Points, in no order, along strands that fork and pass close to each other.
Points whose rows are less than 40 apart are linked; no others are. Some points are linked to none.
j457: [-25 -19 -14   3  17   1   6   4   4  -4   2   2 -18   4   5  -1 -15  10
  -9   4  -7   9 -13]
j804: [ -3   7 -18   2  28  -9  12  15   0 -15 -15 -17  13  29  16 -12 -14  15
 -24 -11 -13  37  -1]
j473: [ 29 -14  11  -4 -29  10  -5   1 -24  27  -3  11  -7  12   2  -1  17 -10
 -11 -21  31 -18   3]
j522: [  3 -27  14 -10 -22  -4   1  14  11   0 -29  -7 -22 -18   0   3  -1  18
   6 -16   6 -20  16]
j610: [ -1  25 -21   2  26  -8   6  16   7 -26 -26 -30  39  12  20  -6  -1   7
 -16  -7 -12  36  11]
j433: [-12  13 -19   2  11  -4  15   8  11 -13   0 -16  31  -6  26 -10  -5  12
 -11  12 -17  21   1]
j791: [ 12  21  -5  10 -13  15  -8 -19 -12   2   8  24  -6 -32   1   0   5 -18
  34  -5   6 -18  -5]
j529: [-10  22 -16   9  18 -12  -2  15  13 -32 -29 -29  40  11  20  -2   4   6
 -21   0 -12  27  11]
j452: [ -6  -1  -7  10   4  32  -2   3   6   4 -11  21 -37 -13   9  -4   6 -16
  21   3   1 -13 -13]
j447: [ -4  25  -7   9 -12  -2  17 -19  13   7  15  12  25 -14   3  -2   2  -3
   8  19 -16   2  -4]
j628: [ 13  25   9  15 -11  18 -16 -21  -7  -5  -1  33 -11 -34  14   6   6 -22
  35  -3   1  -9 -12]
j156: [ -8 -15  -3  -7  20  33 -24   9   7  16   4 -22 -20  21  -2  -4   0   4
 -13  -2 -18   6   9]
j211: [ -1  13 -23  -1  29  -4  16  19   0 -21 -19 -23  22  16  20 -11 -10  11
 -19  -7 -10  44   8]
j311: [ -3  20   5  11   9 -32  -8   2  -1 -17 -15 -21  42  23  12   1  14  -5
 -25   6 -18  23  14]
j677: [ -4   4  -3  -7  13  17 -18  -5  -3  17  -6  -5 -17  11  -1  -1   8   6
  -5   4   0 -13  -8]
j404: [-11  13   1  15  14 -15 -25   6  11  -4 -22 -21  25  45   2  -1   1   9
 -27  -9 -23  16  -6]
j698: [  6 -28  18 -17  -7  -4  -5  12   5  -9 -22 -13 -15  -8 -10  10  -7  19
  -5 -15   5 -13  13]
j359: [  3 -32  13  -7 -10  29  -8  12   8  12   4 -10 -33  23  -8   4   8  -2
 -13 -10  -7  -4  24]
j730: [  1   3 -19   0   8  -5  32   0   4  -4  22  -3  17 -11   6  -3  -5   5
   1  13 -15  11  -2]
j700: [ 27   4   8 -27  10 -12 -12   1 -24   5  22 -18  20   7 -15   0  -2   1
  -3 -15  19  -7  -3]
j165: [ 20  -8  13 -28  11 -11 -12   8 -23  -2  10 -14   3   7 -13   1  -4   4
 -13 -14  15  -4  -1]
j620: [  7   5 -13   6 -11   4   7 -12 -10   4  16  21  -6 -29 -11  -8  -3 -18
  31  -2   5 -18  -2]
j928: [ 14   0  -8  -4   1  -9   8 -15 -13   5  23   4  10 -11 -19  -5  -1  -2
  21   1   8 -16  -1]
j746: [-21  14   9  14   7 -18 -26  -2   6   4 -16 -11  17  34   2   0   3   4
 -20   8 -15   8  -6]
j949: [  7   2  -1 -19   9   1 -17  -7 -15  11   1  -8  -8   7  -4  -3   6   4
  -8  -4   9 -13  -8]
j436: [-11 -29   7  -7   3  -7   1   8  15 -20 -14  -9 -19  -9  -7  11 -20  20
  -2 -14   4  -5   3]
j724: [-10 -16 -16   1  -5 -10  32   1  10 -12  23   7  -5 -22  -1   1 -11  -5
   6   7  -8   9  -2]
j298: [ -4  12  -4   3   1  22  -8 -12  -2   4 -11  23 -24 -16   9  -2   8 -12
  21   1   5 -16 -13]
j753: [-28  17  -4  28   1 -14  -3   9  -1 -17  -8  -2  18  22  16  -5  17 -29
 -29  30  -7   4   8]
j779: [-10  23  14   7   2  10 -24 -20   0   9 -12  20  -5  -2   4   4  11  -5
   9  12   6  -4 -10]
j881: [ -9  15 -23   3 -27  15  19  -7  22   4   7  27  10 -26  20   1 -10 -23
  16  21 -14  11 -12]
j729: [-17 -24  -5  -2   5 -14  22   3  11 -24  10   0 -12  -8   2   5 -20  13
  -5  -4  -2  16  -1]
j233: [ -7   9 -16  -1  10  -5  23  -2   5  -6  12  -9  22  -4  19  -9  -6   9
  -5  10 -17  15  -1]
j749: [  7  30   4  16 -11 -11   8 -25   5  10  19  12  30  -7 -11   2  11   0
   9  23  -8   3  -2]
j186: [ 22 -23  18   4 -34   7  -1   8 -16  22 -12  15 -24  11  -2  -1  14  -6
   0 -16  22 -14  12]
j148: [ 10  25  21  16  -5  17 -23 -25 -10  -1  -6  32  -6 -24  12  10  16 -17
  24   5   7  -2 -11]
j385: [ 12 -13  12 -17  21   1 -16  18 -10  -6  -1 -19 -14  20 -17   3  -7  12
 -27 -14   0   4  -4]
j213: [ 25 -13   4 -14   1 -13   1  -2 -21   4  18  -5  12  -8 -25  -1  -2  -1
  15  -4  18 -12   7]
j623: [ 38 -22  24 -17 -27 -11   0   7 -18  24   0   1  11 -14  -9   0  15  -4
  -1 -20  30  -4  17]
j820: [ 30 -19  19 -21 -20  -4  -4   7 -23  18   1   0   4  -1  -5   0  15  -4
 -15 -17  29 -11  10]
j87: [-36  14  11  22   4   9 -19   0  20   4 -16  10   4  21   5   0   0  -6
   0  22  -8   1  -7]
j388: [-31  -5 -20   6  10   8   7   5  11   3   0   6  -5   8  16  -5 -10   8
  -7  10 -11   6 -17]
j693: [ 28  33   8   9  -2 -24   6 -22  -6  13  22 -10  38  12 -20  11  14  13
   8  12   4   1 -10]
j807: [-13 -16  -4   7 -20  -6  10   7  10 -10   1  19 -30 -38  -7  -4 -12 -18
  21  -3   6  -7   2]
j69: [-20 -16 -21   1 -12  -3  24   2  11  -7  17  18 -15 -24   6  -2 -13 -12
   8   7  -5   9  -8]
j363: [-15  14  -9   3  -4  10   2 -16   5   4   1  27  -8 -17  10  -5  -4 -14
  19   3  -3  -7 -15]
j906: [ 12  15  -7  -2   0 -10   6 -23  -8  10  25   2  19  -3 -14  -4   2   4
  16   3   2 -12  -5]
j907: [ 16 -10  15 -23  19  -9 -11  15 -17 -12   2 -17  -5  15 -15   3 -11  10
 -23 -18   7   5  -2]
j8: [ -2 -27   4  -7  16  27 -18  15  10   3   4 -24 -26  19 -14   1  -5   8
 -22  -9 -15  10  14]
j932: [  0  -7  -7   6 -12   3   7   0  -8  -3   6  21 -23 -36  -7  -9  -5 -22
  26  -4   9 -15   4]
j701: [  7 -25  19  -3 -31   1   1  12   6  10 -26   0 -28  -5  -1   3   7  11
   2 -13   8 -18  20]
j280: [-39  12   1  19  -5  13  -4   4  26  -1 -12  17   7  13  18   1  -5  -5
  -2  23 -10   1 -13]
j784: [  0 -20   3   5  -5  21   1   9  -2   7 -12   6 -42  -4  -3   1  12  -7
   4   1   7 -16   9]
j695: [-21  -4 -17   1  -3   8  12   0   8   0   3  26 -21 -20   9  -6 -10 -18
  16   4  -2  -2 -18]
j941: [-36  10 -11  10  -4   9   5   2  20  -1  -7  13   7   5  24  -4  -7   3
  -5  17 -12   3 -17]
j229: [-10  19 -18   4 -16   6  21 -10  19   4  13  14  21 -21  11  -3  -3  -8
   8  20 -17   6  -6]
j461: [ -7  14 -11   4  23 -13  -4   7   5  -9 -20 -19  22  37  15 -10  -9  15
 -24 -11 -20  24  -7]
j835: [ -3 -20  -1  -4  -8 -13  29   8  20 -31   5  -7   6 -14  -6  12 -30  21
  19 -17  -1   4  11]
j29: [ 26   9   5 -20  -9   5 -18 -13 -21  19   9  -7   7   0  -2   1  16  -4
  -9 -15  30 -19  -1]
j230: [  6  24   1   2  -4  -9  -5 -30  -4  11  21   7  21  -4 -12   1   7   4
  16   6   3  -5  -5]
j990: [  9 -18   7 -12  18  14 -18  17  -4   3   1 -21 -20  21 -16   1  -2  12
 -27  -9  -6   1   1]
j500: [ 24   6   3 -16  14 -18   3  -4 -22   1  27 -15  22  15 -17   1 -10   5
   6  -8   7   0  -2]
j91: [-13  19  -4  13  10 -23  -5   7   8 -25 -23 -24  37  16  19   0   9   1
 -27   6 -16  20  14]
j713: [ 17 -10   5 -18  -5  10 -11   3 -18  14  -2  -5 -16   9  -5   0  12   0
 -15  -7  16 -16   1]
j93: [  5  -6 -20   4  -3  -5  41   3   9  -7  26   2   8 -20  -4   2  -7   0
   5  15 -13  10  -2]
j679: [ 24  31   4   2   6 -23  10 -15  -6   8  21 -17  37  16  -9   8   8  14
   6   7  -6   7  -5]
j618: [  0  24  20  13  -1  14 -23 -24  -5   5 -11  30  -4 -13   7   8  15 -12
  16  12   9  -3 -10]
j11: [ -1 -13  -4   5   3  36  -2   4   2  12  -8   6 -40   3   2  -1  12  -9
  11   4   1 -13   3]
j313: [  7 -20   6  -8  -7   5  -4   4 -14   7  -9   3 -28  -7  -6   0  10  -3
  -2  -3  15 -17  10]
j842: [-15 -20   2   4 -16  -1   5  12  13 -10 -13  11 -38 -32  -3   1  -7  -6
  14  -5   9 -13   5]
j861: [ -6 -19  -3   0   2 -14  30   4  13 -30  15  -4  -1 -11  -1  10 -20  14
   2  -5  -4  19   9]
j946: [-32  13  13  26   4  -7 -24   4   9   3 -15   2  11  33   2   0   5 -11
 -13  23  -9   4   0]
j520: [ -3  -3  -3  -6  12  34 -18   2   3  21  -3  -9 -23  18  -1  -1  10   1
  -3   4  -6  -8   2]
j220: [ 35  -8  10 -22  -3  -9  -7   2 -25  13  18 -12  21  -6 -20   1   6  -3
   5 -12  27 -12   5]
j419: [ 14 -25  22   2 -35   3   1  10  -4  14 -21  10 -29   1  -1   0  12   2
   2 -12  15 -15  19]
j55: [-19 -28  -3   0  13  -3   3   5   8 -12  -2  -2 -26  -2  -6   6 -14  11
  -8  -2  -1   4  -5]
j925: [-26  20  12  11   4   1 -18 -13   8   8 -13  16   3   9   5   0   5  -4
   3  17  -2  -1 -10]
j188: [ 28  19  -1  -6  11 -18  14  -7 -15   3  27 -17  30  18 -15   5  -5  11
   9  -1   0   1  -4]
j837: [  9 -21  14 -10   0 -21  10   3  -3 -14   9  -6   5 -11 -22   6 -16   8
  17  -9   6  -4  14]

A fork is a point with three links. Follow the links from the first point to the second and name the forks in between, in order.
j907; j500 -> j700
j861; j925 -> j55 j87
j729; j941 -> j55
j941; j791 -> j87
j779; j729 -> j87 j55

Follow the links from the first point to the second, and from the first to the third. Name the last point that the two ways share.
j835; j698; j941 -> j55
j188; j156; j749 -> j700
j457; j618; j404 -> j87
j861; j419; j925 -> j55

Name the points in between on the shortest way along the links from the first point to the second, in order.
j93; j433 -> j730 j233
j746; j729 -> j946 j87 j280 j941 j388 j457 j55
j11; j69 -> j452 j298 j363 j695
j461; j946 -> j404 j746
j713; j452 -> j313 j784 j11
